A landscape with many valleys, sampled at points; each row gives a point and its height.
A ball rolls from a point to the lowest of its 2 nearest points, and stops where none of them is lower. Distance is the straight distance between rows; heights are no part of it.
mon (h 319): [ 44  15 -48   2   9  29 -10 -16 -30 -13 -15   4 -13 -12  20  25  15 -21
   5 -33  -7   4  -8 -96  68  47   5  -5  32  10 -19  17  19 -36  21 -48
 -42]
zafi (h 132): [-12   0  15  32  23  17  19   8  -7  29  32   6  27   7 -33  35 -19 -11
  60  35 -17   1 -81  14 -39 -11 -14  16  44   8 -49 -17  -9  59  26  14
 -27]
dizip (h 531): [ -2  27  35  -3  19  38 -37   9  23   5  -1  20 -18   1  23  41   0  -8
 -17 -26  22 -26  60 -22   0 -34  52  15  16 -19   7  61 -31  38  -7   5
 -10]
topor (h 390): [ 21   7 -12   9  10  11   0   2  27 -27   8  10  -1 -15  -9  -8   1 -32
  10  37  10 -25 -48 -13 -31 -18  27  17  18 -17  16   7  -1   1 -10 -21
   9]
fefa (h 226): [ 18  32 -20  43  -3  21 -12   9 -19   3  19 -25  -1   8   4  53 -18 -32
  41 -12 -26   3 -18 -35  -9  -7 -19 -30  66   5 -62  -7 -27  42  26 -17
   7]
reze (h 605): [ 17  -3  -6  -9  25 -37  23  35  14 -10 -27 -45  31  11 -13 -39 -20  -6
  63  42  38  17 -40 -22 -11  -8  10  54  -6  15  13   8  -1  -9  11 -11
 -41]
rap (h 615): [-21 -63  20 -25  49  -8  12   9 -47  14 -52   4   3  13 -89 -51  32  27
  33  27   7  24 -37  21  -3 -29 -42  25 -39  18  21 -51  -9 -13  11   9
 -52]
fika (h 249): [-22 -14 -20 -50 -17 -16  27  -7 -40 -38 -35 -32 -12   1  -2 -40  49  31
 -11  -7 -12   2  71 -27  43  32 -11 -22 -44  32  33 -34   1 -48  31  11
  21]
zupa (h 427): [ -4  -9 -15 -10  24  18 -21  15  57 -12  -2  26 -15 -21 -10 -26  18 -16
  -5  23  20 -53 -28  52 -58 -64  17  20  -2   4   9   7  10  49  -4   9
  25]
Fer (h 207): [ 17   2 -46  37 -33   5  18 -44  -9 -15 -13 -24 -26 -19  42  18  54 -11
  12 -51 -10 -18   7  25  27   3  37 -30 -20 -38 -29 -17  26 -23  -9   0
  74]
netav (h 164): [-20  59  -3 -12 -21  60 -47  -7  16  17  -3  27 -25 -39  69  46  15 -24
  -4 -12 -28   9  57 -30  22  13  45  -7  39 -58 -58  16 -13  37   3 -28
   1]
Deza (h 444): [-19 -15 -14  20 -23 -10   4 -22   2 -26  30  40  -8  -9  11  21  10  12
 -39 -21 -18  -6  23  44   4 -12  11 -42   4 -17  -8  32  18  12   6  39
  78]
vup (h 253): [-51  12  29 -65 -12 -19  11  15   0  -7 -19  -4 -17  -6  -6 -41  53  22
 -31  14 -17  14  74  16 -13   3 -31 -33 -36  10  21 -46   6  -4  -2  29
  13]
Gul (h 437): [ -8 -19 -19   9 -19   8 -12 -27  11 -45  12  23 -24 -18   0  16  34  10
 -24  -5   1 -40  29  48   6 -42  38 -27  19  -2   1  24 -13  14  -2  24
  88]
nage (h 603): [-17 -59  -5 -10  56 -38  18  21 -26  14 -49 -21  23  15 -42 -43  -3  21
  49  17  42  18 -58  39  -7 -14 -31  46 -26  29  30 -12   2  -6  10   5
 -49]
Lotu (h 282): [ 17 -15 -37 -23  38   5 -11  29 -10 -22  -3  17   8   3  14  -7 -64 -10
 -19  14   8 -12 -33 -23 -31  34  -4   5 -23  18  34  24  39 -11  -5 -35
 -49]
kunak (h 138): [-30   3  20 -18 -10 -49  36  23  29  -5  13 -20  27 -16  -5 -32  21   2
  16  39   9  37 -13  41 -23 -22 -13  32  12  10  26  -4  17  10   4  23
  10]
zuvif (h 440): [-26  11  19 -21  19   4   4  13  60   2  14  11   1  -5 -41 -37  46 -11
   7  19   4 -32 -28  54 -43 -57   2  31   1  12   6 -15  14  52  21  31
   3]
zasuv (h 185): [-19  35   4  11 -21  28  12 -25 -22  11   5   1 -12   3  23  45  55  24
 -20 -72 -16  -8  74 -32  41  12  12 -49  -8 -11 -33  19   0  22  19  41
  13]
mipe (h 187): [ 12  36  25  23  -3 -17  28  20  42  -2  12  22   5   5   8 -25 -25 -19
  -1 -10   2  -2 -25 -15 -11   1   4  37 -21 -35  25  41  43  -8  -2  23
 -16]
bukir (h 161): [  2  54  -1  62 -11  29   8 -17   1  27   5  -3  -3  10   8  36  28  14
  -1 -70 -25  -4  35  -4  10  -4   2 -30  -3 -19 -54  14  14  38  13  36
  31]
zutet (h 227): [ 25  29  49  35   6 -14  23  16  27  -5  31  10  14  32 -34 -19 -38  -3
  -1 -32   8   8 -19 -35  33 -23  -6  47   3  -5  22  66  15 -10  20  40
 -36]
ropo (h 518): [  0   0  26  20   1  26  -3 -22   2 -16  50  63  -4   0 -41  30  27   1
 -34  -6 -17 -24  12 -27  25 -22  15 -22  47  -1  -3  37 -27  17  23  11
  33]
Sev (h 347): [ 48 -24 -36 -17   3  13 -14 -39 -42 -12 -26 -12 -20  -6   1  12  27   2
  -6 -29  16 -18   1 -65  65  28  22  -6   7  29  12  11   6 -57   7 -44
 -15]
lur (h 153): [-24 -21 -27  44 -15 -29  33   0 -14  22 -28   0  26 -27  33  -9  27  21
  -4 -20 -12   7 -23  60  -8  37 -38 -16 -61 -29   7 -44  34 -31 -23  -4
  26]
kofim (h 591): [  0 -33  10  -2  33 -38  18  22   8 -11 -29 -26  20  19 -28 -35 -22  -2
  34  25  49  -7 -62  41 -23 -28 -13  58 -12  14  43   6   2   3  -1   1
 -39]
forap (h 283): [  4  -5  52   9 -22 -37   0   0   5  -6  41  38  13 -11  21 -18 -60  -3
 -43  12 -10  61   0 -30  42  19  11  30  17  -2  37  58   0 -32   3  18
  24]
sege (h 534): [-17 -47   8  40  28  -5  16 -10  -7  38   3   3  19  -6 -17  65 -42 -24
  66  51  -6  20 -97  -8   8  22 -16  -5  67   1 -47  -4 -10  43  23   8
 -20]
kimuk (h 459): [-28  40 -24 -10  -1  12   8  14  36   4  -9 -41  -7   0  -6 -23  26  34
  19 -18 -15 -20  52  16 -22 -42   5 -14 -13  16 -44   2   0  54  24  48
  37]
Leser (h 285): [ -5  23  46  -1 -27   7 -14   1   8  47  18  -1  21 -13  11  10 -41 -15
  14  39  -9  49 -29 -10  -9  31 -15   8  20 -33 -16 -35 -37   0 -36 -32
 -32]
Mema (h 225): [ -2  72  15  17 -36  24 -18 -13   5  44  10   9 -11   0  64  37 -37  -8
  -5 -29 -21  44  35  -8   5  38   0 -12  15 -50 -40 -11  -3 -12 -31 -22
  -8]
zoduf (h 411): [ 14  -6 -15  15   9  23 -17  -2  27 -18  13  20 -14 -10  -6   8  -5 -21
   0  16  11 -54 -27  24 -36 -48  38   3  31  -7  -2  16 -16  44 -12  -2
  34]
tamob (h 210): [-25 -17 -19 -34  14 -17  23  13 -37 -39 -25 -26   8  10 -40 -41  19  39
 -12   1  -9   6  53 -18  25  14 -32  -8 -30  48  53 -16   9 -38  28  34
   3]
rike (h 624): [ 23 -13   5   1  16 -10   4   6  -4 -30  -1 -30  16  25 -35  -8 -20  19
  11  -5  27  -4   3 -56  42   6 -20   5   2  36  10  28 -17 -20  19  15
 -31]
Zum (h 401): [ 14 -30 -17 -38  16   6  -9  15  -6  15 -33 -43  -7  19 -17 -18  21   2
  28  41  19 -35   7  27 -40 -23  27   7 -11  26   0 -64 -35  18  -8 -31
   8]
rus (h 256): [ 33 -26 -61  14  -8  -2 -10 -16  -1 -31 -28  -3  -2 -23  39  -2 -12 -24
   1   9  13 -18 -45  14 -10  19  22  10  -6 -15  20  -4  28 -36 -30 -57
  20]
Vabu (h 389): [ 35 -32 -53 -26  23  30 -18 -28 -44  15 -32 -28 -34  18  23   0   9  -3
 -16 -47  18 -39  13 -10  -5  11  27 -10 -48  15  33   3  38 -52 -22 -49
 -36]
vuni (h 213): [ 37   0 -43   6 -21   2 -11 -13   3 -39 -11  -2 -20 -10  72  18 -26 -31
  -4 -18  17 -13  -3  13   1  12  40   7   0 -31   8  24  27 -39 -40 -41
  24]
Gilos (h 197): [-12  59   1 -37 -29  38 -39 -12  13  17   1  24 -22 -15  78  35 -23 -19
 -12  -3 -16  23  40 -10  -6  32  28  -7  12 -43 -40 -14  -7  13 -34 -40
 -12]
rad (h 191): [-21  -6 -63 -15  34 -35  31  53  16 -12  -8 -20  24   3  31 -23  -9  -9
   7  20   3  -7  -5  33 -63   0 -28  13 -27  25  18   0  65  16  12  -6
 -14]
kesu (h 325): [ -8   3  41 -17   3  -5  -7  14  16  49   2  12  20 -14  18  -4 -47 -22
  14  48  12  40 -68  16 -47  23 -28  24  10 -19   5 -30  -3  10 -40 -30
 -54]
rupo (h 51): [  5   2 -11  19  38  33   5  -4   1  14  18  26   4  23 -54   0   8  12
  -8 -16 -11 -40 -34   4 -34 -14 -19  -4 -23   4   6   1  18  15   7  13
 -26]
Zozo (h 450): [-36  25  13 -35   7  11  -3  17  44  20  -7  -4  -4  -6 -37 -38  46  23
   2  10 -12 -18  25  31 -39 -43 -11   4 -17  14 -17 -30  -4  53  18  31
   6]
Vef (h 425): [ 30  -7  -4 -23  33  49 -19 -15 -13  40 -49  -2 -36  16 -27 -28  40   0
   2 -19  -3 -31  17 -20 -37  -8  29  -8 -77 -11  14 -33  15 -19 -14 -48
 -37]
vaz (h 361): [ 24  12  11  11 -24   4  -8   0  20 -17  20   3  -1 -19  18  16 -25 -47
  20  48   8  -8 -23 -22  -1 -13  30  10  59 -26  -9   2 -39   2 -11 -35
  22]
Tiri (h 320): [  9 -10  15 -35  20 -18 -10  27   8 -24   4  13   7  -4  10 -14 -71 -16
 -17  42  26  -1 -29 -12 -27  19  -4  18  -5  27  39  13  15  -8 -24 -22
 -46]
Zuf (h 270): [ 24  -5 -22 -22 -34 -21  13 -35 -16 -33 -40 -47 -17  -5  25 -10  41   9
   0 -18  15  -9  55   8  37   2  26  -4 -33  -5  18 -17 -10 -54 -21 -17
  44]
Pog (h 143): [-61  16  14 -64  16 -20  32  52  19  15  17 -12  34  12 -13 -35  36  17
  19  43 -18  32  14  29 -52 -10 -41   3  12  45 -10 -36  12  39  40  23
 -20]
biz (h 562): [-20 -33  18  -4  12 -37   8  24   8 -19  46  14  27   3 -13  -4 -60 -17
  -5  34  17  16 -60  25 -11  -5 -11  21  35  26  36  38  14  30  17  35
 -22]
Nivev (h 495): [ -6 -17  10 -16 -27  -6 -22 -15 -32 -17  26  13   8 -17   1  20 -45   8
 -31  13 -12  29  -1 -53  66  65 -16 -30  47  21  -6   6 -30 -20  -1 -20
 -14]
nabo (h 302): [ 28 -45 -52  25   6  -2   9 -21  -1 -29 -28 -20   0 -25  -7 -13  39 -11
  17  12  17 -31 -40  22   1 -17  31  12 -15  -7  34 -13  14 -46 -18 -42
  38]
Lud (h 94): [-15  -4 -12  36 -30 -18   6  13  15  25  -7  30  10 -24  59   6  -5   1
 -25 -15 -20  11 -13  73 -33  37 -26 -19 -49 -51 -22 -26  46 -17 -40  -2
  16]
rifi (h 510): [ 12  18   3  -7  26  42  -8  -1   3 -31  44  31 -16   4 -14  43  11 -18
 -10  -9  -7 -38  27 -55  17 -22  26 -26  48  23 -13  36 -26  35  30  -6
  -6]
Repek (h 214): [ -6 -36 -21  10  13 -11   7   0 -13  25 -50 -14   4  -9   3 -21  41  17
  -4   3  -6   6  -1  73 -30   3 -34   3 -69  -6  22 -57  17 -33 -29 -28
  12]
pife (h 242): [  5 -15 -55 -10  35 -16  13  37   5 -17  -7  11  15   2  32 -21 -41  -8
 -18  -6  -1 -34 -10   3 -50  28 -17   5 -49  23  35  20  71  -9   2 -15
 -45]
Rup (h 408): [ 16   5 -30 -32  11  27  -4 -18 -28  14 -28 -16 -15  19   0  -7  20  18
  -8 -24  -3 -23  24 -14 -15  14  14 -25 -39  15   8 -20  11 -23   1 -31
 -17]
Zakin (h 261): [-12  -6  59  -3 -35 -43  10  -2   2  -6  32   8  20 -22 -12 -32 -23  16
 -24  19 -15  59  19 -23  45  25 -11  18   8   8  32  27 -11 -34   6  36
  12]
Gode (h 231): [-47 -15  52   3 -27 -54  25   3  -6   7  16  -1  28 -13 -25 -40   5  33
 -13   9  -5  74   2  29  19  10 -46  22  -4   6  43  10   9 -21   8  65
   4]
lemam (h 436): [ 21  15   6 -38  24  21 -14   9  36  15 -42  -5 -24   7 -14 -44  31 -18
   9  17  11 -29  10 -11 -50 -32  33  20 -54 -12   7 -34  12  -2 -12 -42
 -29]
zenaf (h 519): [ -8  25  31 -37  -1  20 -11   6  17 -30  40   7 -25   5  -1  17  14  -3
   1  14   1 -24  61 -55   8  -9  13 -13  27  19 -17  36 -54  28  28 -11
 -22]
zesup (h 420): [ 18  10   5 -45  11   7 -23  21  21  31 -54 -43 -21  21 -11 -42  18  -3
  26  24  11 -21  25  20 -54 -35  32  15 -45   5 -12 -56 -38  18 -15 -36
 -15]
Losap (h 277): [-28  -6  41 -54   4 -20   4   9   8  -8 -46   2 -28 -16  -8 -44  50   3
 -42  19   6  11  58  43 -25 -25 -24  -4 -48  -7  31 -56   7 -14 -33   1
  20]
nop (h 60): [-30   4  14 -28  -2 -48  48  24  16 -16 -22 -41  19  -3 -14 -42  53  14
  24  30  14  31  23  41  -6 -30 -24  34 -12  11  28 -29  -5  -8   5  15
  35]
siru (h 188): [-16  29  36 -33   5 -18  -8  22  21  31 -11 -45   3  30  -1 -26 -26  14
  19  11  10   2  14  45 -70 -27 -21  17 -17  15  -9 -31 -16  41 -12  27
 -35]
tagip (h 632): [ 14 -42  12   7  16 -19 -16 -13   3 -23 -15  12   9 -11 -48 -24  -1  14
 -10  13  15  12 -33 -43  53  24  -4  12  -5  10  22  15 -11 -44 -10   7
 -11]
pesab (h 492): [ 34  -9 -67  24  40  39   7 -14 -12 -25  15   1  -6   6 -36  23  26 -14
  13 -20 -12 -45 -21 -47   7 -21   9 -30  22  32 -18  19  20   3  43 -12
   4]
Luk (h 171): [-31 -28 -16 -14  -9 -30  -3   1 -28 -24  -6  19  12 -19  20  -7 -26  36
 -51   5  -9  26  -4  20  16  61 -36 -26 -22  18  35   2  38 -38 -10   8
   1]
Lus (h 451): [-23 -15  10   3 -15  -1   5 -12   1 -14  24  63 -14 -21   4   1  20  14
 -64  -5 -23 -10  17  23   2  11  10 -34 -19 -25  21  13  25  -7  -9  21
  47]
Tatu (h 633): [  1 -45  -3  -1  10 -21  -1 -11 -18  -3 -39 -20  23 -11 -48 -32  26  26
  24  33  15  26 -26 -21  34  19  -8   8 -10  11  11 -28 -23 -42  -7  -9
  -7]
gaki (h 182): [  8  20   7  46  20  32   7  16  -2  25  34  -7  14  19 -27  45 -11 -26
  64  12 -35 -11 -54 -27 -15 -13 -21  -2  58   6 -77 -25 -30  57  39   3
 -30]
Kag (h 262): [ 32  53 -20  35 -28  16 -18 -11   1 -17  -1 -35 -16  -6  47  41   3 -39
  40 -24  -9   1  22 -31   7 -16  19 -16  63 -14 -60  12 -31  14   9 -18
  31]
fev (h 275): [ 46  39   4  63  15   9   6   1  -8   0  -5  34  -9   5   1  31   1 -23
 -11 -45  16  16   4 -86  86   9   7  18  25  -9   7  54  18 -30  18  -3
 -22]
Zotu (h 537): [ 20  33  40   4  29  35 -24   5  32   9  10  22 -23  20 -10  29 -18 -24
   1 -14  26 -44  15 -23 -11 -44  36  24  19 -15   4  44 -37  29 -12 -12
 -31]
kimu (h 287): [ 19  -6  31  38 -38 -19 -14 -13 -17   2  28  46  -1  12  36  24 -54   1
 -59 -17   1  39  14  -1  44   2  18  17  14 -32  21  50  -5 -37 -30  -9
  42]
Vuv (h 250): [  5  44  30  24 -31   7 -16  -6   2  39  22  11   5  -9  34  19 -63 -13
 -21  -3 -14  52  -3 -16  10  40 -12  10  19 -38  -6   0  -9 -24 -36 -28
 -12]
vato (h 324): [ 13  12 -23 -24 -52 -10 -17  -8   4 -38   7 -35  -7 -18  58  24 -25 -33
  21  39   8  11  15  -1  -5   0  32 -18  48 -13 -29 -10 -34  -4 -19 -34
  36]
nerik (h 248): [ -5  -6 -31   1 -39  -8  12 -20 -20 -30   9  32 -15 -34  68  30  -6 -11
 -39 -26 -24   9  -7   4  33  60  24 -31 -19 -43  -7   1  45 -35 -18 -19
  35]
Tipu (h 131): [ -1  50  -9  21 -39  35 -28 -23  11  -2 -11  22 -28 -32  69  52  31 -30
   5 -35 -17  12  45 -18  39   0  54  -9  32 -69 -61  23  -5  13  -1  -6
  52]
rinu (h 559): [ 21 -23  58  11   9  -3   9   1  24   8  -5 -16  -5  21 -51   6 -23 -21
  30  33  31 -36 -59   4  -2 -35   6  39   7 -13  14 -14 -39  19   4   6
 -29]
rafer (h 251): [ 36  35  35  43   0  -8  16  15  17 -18  31  14   5  20 -21  13 -19 -10
   1 -28  14   9  10 -75  51 -21   1  29  34  11   3  73  -6  -2  33  22
 -22]
sune (h 174): [ 36  25 -39 -14 -28  12 -28 -23 -12 -19 -26 -24 -30   7  87  41 -29 -16
   2 -45  31   5  32  17  15  14  39   9 -13 -39 -24  16  15 -28 -45 -22
   6]
Rel (h 192): [-41 -15  42   5 -20 -62  41  20  11  19  22  -6  38 -11   0 -33  14  17
  11  14  11  58 -11  88 -16 -24 -40  38   8  -1  35   6  19  -2   4  48
  10]
Rutuz (h 173): [  2 -57 -42  53   7 -48 -10   5 -14 -28  -3  18  26 -17  10  -9 -56  16
 -21 -11  19   4 -43  21  19  28 -24  13  -6  10  31  57  26 -33 -20   7
   6]
Sezar (h 530): [-27 -12  49  42  -7   7   0 -11 -21  38  49  50  25  10 -67   7 -13  35
 -33 -13 -36  23 -36   9  21   9 -51 -17  20  -9  -2   7  -5   3  15  51
  -1]
mam (h 84): [ -3  15  19  28 -30   7 -31  10  30  28  11   1  -3   7  48   7 -49  -2
  -5 -11  -2  13  -1  81 -42 -20  -2   6 -10 -32 -28   2  -2  22 -46  23
  27]
vatu (h 239): [ 17   6 -16   9 -28   8   7 -47  -9   0 -35 -36 -34  -9  31   3  54  17
   1 -58  16 -26  41  23  36  -3  35 -12 -48 -30  -2 -26   2 -37 -24   2
  52]
paz (h 113): [-10  -7  -1  17  18  17  10   3  -7   7  35   2  14  21 -56  17   5  14
  17   6 -14 -29 -41  17 -29 -30 -19 -12  24  21 -19 -17 -10  52  21  29
  -9]
befeb (h 166): [  4  34  -7  41 -33  31   4 -33  11   1  -7  18 -19 -33  38  28  42 -23
   1 -31 -25  -9   7  -7  17   9  44 -26   9 -63 -39  -3   4   4  -5   0
  60]
ded (h 141): [-31 -26 -24 -29  12 -34  42  22 -23 -29 -28 -34  25   0 -34 -40  46  22
  23  31  12  20  21  18   9 -13 -31  17  -7  39  35 -24 -16 -18  27  18
  32]
bor (h 184): [-25  44  20 -40  -4 -17  32  44  25  24  12 -22  37  10 -18 -39  28  12
  38  30 -28  43   6 -20 -32   5 -30  16 -20  15 -21 -26   8  15  37  17
 -56]
duk (h 426): [ 12 -27 -27  -5   7  21 -23  -9   7 -40  10  -2 -29   1   4  25  -2  -7
  -9   2  28 -59  18  33 -14 -55  40 -26  37  16  -1  27 -33  40  -4  13
  57]
Selob (h 523): [ -7  -8  34  40 -19  -1  10 -22  -5   1  54  52  12   6 -44  10   4   8
 -39  -6 -25   5 -17  -2  18 -18  -5  -9  33 -10  12  25 -10   9  18  34
  43]
Nofe (h 91): [-35 -14 -48 -60  44 -10  35  58  -5  -3   5 -10  31  22 -34 -28  35  10
  21  45  -6   6   7  20 -44 -13 -24   1   0  54   2 -35  17  31  51   1
 -15]
Pilo (h 372): [ 37 -27 -36  -2  11  22  -6  -8 -11  -3 -20 -57 -22  22 -11  -2  27  -8
  35   6  14 -53  12  -7 -10 -25  30  -2   7  28 -12 -35 -44   7   9 -29
  21]
memi (h 137): [ 13  38 -29   6 -17  11  -6 -14  -6   3 -19 -26 -13  14  61  28 -17  16
  -3 -48  12  -5  45  21  -2  15  19 -15 -28 -20 -27  11  19  -5 -32   4
  12]
zovom (h 144): [  6  41  24  -1  23   3  12  12  19  10 -19   4 -11  11   7 -19 -14  -3
  -8 -30   8 -16  23 -18 -25   4  12   7 -60 -23  24  21  37  -3 -18  14
 -32]
lil (h 37): [-20  -4  -2  45 -30 -12  -9   3  19  32  10  16   8  -8  33   6  -6  13
 -18 -12 -13  10  -6 107 -43  -7 -22  -1 -28 -31 -24 -16  12  10 -38  21
  39]
dogi (h 465): [ -4  10 -42  -4  20  41 -19   2   1  28 -17 -36 -12  19 -17 -18  36  37
  22 -22 -20 -44  50  21 -32 -29  15 -21 -19  41 -45 -24  -4  58  25  14
  23]
tarez (h 292): [ 12  21 -24  -5 -47  -7 -17 -15   6 -56  25 -12 -12 -23  35  32   9 -36
  17  10 -16  -1  27 -23  12 -14  31 -35  72  -2 -40  23 -41   9  21 -18
  55]
ner (h 482): [-22 -12   4 -31 -31   9 -28 -26 -30  12   4  31  12 -28  -5   9 -12  16
 -29  31 -33  40 -26 -34  29  73 -26 -35  19  11 -18 -40 -22 -23 -16 -41
 -19]
gol (h 625): [  6 -62  20 -17  22 -16   5   4 -32   3 -57 -31  13  12 -76 -53  57  22
  47  30   2  32 -12 -19  34 -11 -11  22 -33  20   0 -52 -43 -36  19 -12
 -36]
bogib (h 360): [ -5   4  47 -50  14 -22 -15  34  19  20   0   3  15  -3   9 -24 -72 -27
   6  48  22  34 -47  -7 -39  15 -14  35  -2   5  28 -11   9   3 -25 -16
 -80]
Fal (h 370): [ 55 -24 -35   8  20  32 -20 -42 -54  12 -31 -10 -34  10  30  35  20 -11
 -24 -59  30 -29  -3 -33  41  11  24   1 -16  10  33  22  20 -52 -23 -48
 -35]
Mig (h 206): [-35  35  40 -13 -21  18   4 -15  -1  22   1   4 -15   5 -14  -3  42  43
 -28 -33 -27  -7  77 -15  12   1 -14 -41 -28  -6 -21   1 -18  18  17  45
   0]
Pusev (h 616): [ 21   8   9 -19  16 -14  15  34   9 -24   2 -44  28  31 -36 -32  -8   8
  44  13  10  -4   5 -53   9 -15  -7  30  -7  29   0  11 -19  -8  27   7
 -51]
moba (h 501): [ 26  -1 -36  -2   9  18   6 -16 -11 -43  30   9  -1  11 -26  33  20 -13
  15  -3  -1 -36   6 -59  24 -11   2 -39  45  42 -20  24 -17  21  45 -13
  -3]
tob (h 212): [-11  -4 -23 -31 -26 -27   3   2 -15 -39   9  21   2 -31  57   3 -32   8
 -49  10 -15  25  12   9  11  67   4 -19 -17   6  20   6  39 -36 -18  -9
  13]
suzo (h 229): [-31  19   9 -45   1   8  -6  -1 -27   9 -18 -13 -14  22 -27 -27  24  41
 -25 -19 -20  -5  74  -2 -23  -1 -29 -40 -38  24   6 -31 -10   6  10  31
 -14]
pelut (h 520): [ -5 -28   4  23   3 -11   2  10  -6   9  14 -22  17  -4  -2  49 -58 -24
  34  45   0  21 -46 -37  30  24 -19  -7  63   3 -37  -5 -26  22  16  -8
 -18]
Nuda (h 339): [ 51 -41 -37  11   5  23 -10 -39 -14 -22 -22 -31 -26   1  -5   3  31  -9
  15  -2  32 -60 -15  -3  12 -28  46   1  -4   8  26 -13 -17 -35 -21 -46
  29]
Duz (h 106): [  0  25  -9  15  39  38  13   4  14  17   0  30 -18   8  -4   5   5   2
 -10 -39  -2 -46   0 -18 -30   0   1  -8 -50 -22   8  23  41  22   2  10
 -31]
tez (h 472): [ 12  19 -37  10  11  43   4 -17  -6  29 -15 -35 -13  19 -26 -13  69  23
  25 -37 -30 -38  35 -19 -10 -13  17 -28 -20  19 -49 -38   0  16  36  -2
  13]
deram (h 543): [-16 -46  49  46  -2 -32  -9  -8  -7  46  53  51  22  14 -18   9 -83  -9
 -20   7   1  45 -71  11  28  16 -26  31  43 -19  21  34  -8  10  -4  25
  -5]
lepi (h 468): [-22   5  15 -20 -37   7 -12 -28 -16  15  16  33   3 -26   0  13   6  20
 -47  24 -30  30  -9  10   3  42 -27 -40   0 -14   2 -32  -1 -23 -26 -20
  15]
Sak (h 481): [ 30  11 -43  18  30  51  14  -2  -4  16   5 -23  -2  31 -38   0  51   3
  34 -32 -24 -43  10 -45  -7 -16   9 -23 -15  29 -32  -6  25   8  46  -1
  -9]
digad (h 120): [-18 -68 -25  21   4 -30 -10  -4 -40 -24  -6  37  15 -12 -14 -13 -27  40
 -50  -8   0   0 -24  30  25  43 -40 -11 -11  20  48  21  19 -42 -13  15
  14]
dozof (h 269): [-11   4   2  24 -44  -3  -3 -35 -19   1  26  61 -14 -20  47  40 -22 -10
 -51 -24 -26  34   4  -2  42  37  17 -14  13 -51  -5  20  20 -33 -17 -20
  47]
bibob (h 551): [-20 -60  34  16   9 -46 -17  14   2  12  29  30  29  -4   2  -4 -94  -9
 -14  34  25  48 -64  16  17  40 -19  23  33   8  27  42  -5   3 -20  28
 -21]
Kop (h 571): [  4 -29  51   3   2 -23  11   4  26  -8  31   2  13  11 -46  -7 -30 -19
  14  35  29 -11 -56   2  15 -25   4  37  27   5  31  22 -25  10   9  27
 -23]
Zetek (h 536): [-22 -31  50  53 -11 -11   3 -14 -18  50  53  31  38   5 -39  19 -41   6
  -3   7 -12  51 -62  28  17  14 -41  11  43 -10  -4  14 -18  16   6  39
  -1]
pazuv (h 458): [-34   8  42 -11 -29  13  -5 -24  12  22  28  85 -18 -29   1   8  22  17
 -65   1 -37  17  13   8   5  30  -9 -34 -17 -35   8 -10  15  -9 -20   7
  26]
tem (h 545): [ 38  18  75  24  19  15   0   0  32  17   9   9 -25  30 -33  19 -31 -40
  10  -4  35 -51 -19 -22   0 -49  24  46  23 -19  14  17 -47  24  -6   8
 -41]
bebe (h 525): [-14  34  25 -36 -12  23 -33   2  14 -13  17 -13 -19   8  35  33  -5  11
  -8 -24  18 -12  89 -16  10 -23  24 -18  26  14 -23  50 -51  42  10  15
 -10]
buvi (h 508): [-19 -22  -1  -7   3 -18 -12   9 -11  -9  19  -1  32 -16  -6   8 -46  -4
  19  41   2  47 -36 -61  38  55 -21  -9  53  25 -31   6 -24   2  13   1
 -27]
Kuf (h 259): [-11 -29  -7 -44   9 -11  -2   4 -19   6 -57 -17 -14  -4  -9 -40  41   7
 -26  25   1   9  27  42 -26  -3 -24  -7 -53   4  38 -69   7 -30 -17 -34
   1]
Lesek (h 129): [ 22  15 -19  73  -4  14   0 -23 -15  14   5 -19  -3  18  -7  39  -5  11
   4 -50 -12 -16  -1  35  -9 -19  -8 -21   3  -1 -30   2   1  15 -11  16
  43]
degi (h 228): [-14  35  59 -38   8 -19   6  26   9  33  -5 -33  17  36 -38 -43  -1  -1
  42  17  -3  33  -1   4 -48 -30 -31  36 -25   5  -6 -34 -20  25  15  15
 -84]
fov (h 297): [ 46  46 -25  45   7  30   6  -6 -14   7 -13  18 -12  -9  17  32  19 -32
  16 -49   0  11  -6 -99  82  37   3   2  24 -24 -20  25  30 -36  20 -32
 -28]
kosok (h 136): [-10   8  28  -4   2  -9 -24  25  41  29   8 -24   1  13  30  -1 -57 -11
  18  12  24  -2  -9  83 -65 -32  -5  28  -1  -7 -10 -13 -16  49 -35  21
  -5]
vepap (h 286): [  6 -12 -40 -18 -30 -39  16 -14 -34 -46 -21 -59   6  -9  14 -24  28  24
   5 -11   4   8  47 -24  57  28   5  -5  -5  25  14 -14  -1 -49  17  -4
  38]
mepe (h 86): [ 14   8   3  20  -1   5 -11 -15 -19  10  -1 -26  -4  24   6  22 -25  22
 -10 -25   4 -16  17  27 -14  -8  -9 -17  -3   4 -10  -5 -15   4 -29   9
   8]
Suri (h 149): [-32 -10 -72 -47  43 -10  25  61  10  -8  -9  -6  12   8  17 -34  24  -8
  -7  17  -5  -8  15  24 -55   4 -14 -14 -32  42  12 -29  63  32  31  -7
   6]

Where does a ball stop that starts at each point below?
bogib | Nofe
Sev | rupo
kesu | Tipu
zesup | mepe
suzo | mepe
kimu | digad
forap | nop

Call two points neighbours if one is among the 2 nearest of the other. Go from one point of each pair to the other, from neighbour to neighbour, staying as low as possible. Name the highest point that can't be avoided.
nop and Tipu | vepap
digad and Tipu | kimu
mepe and nop | bogib
digad and rupo | lemam
mepe and lil | Losap
lil and Nofe | degi
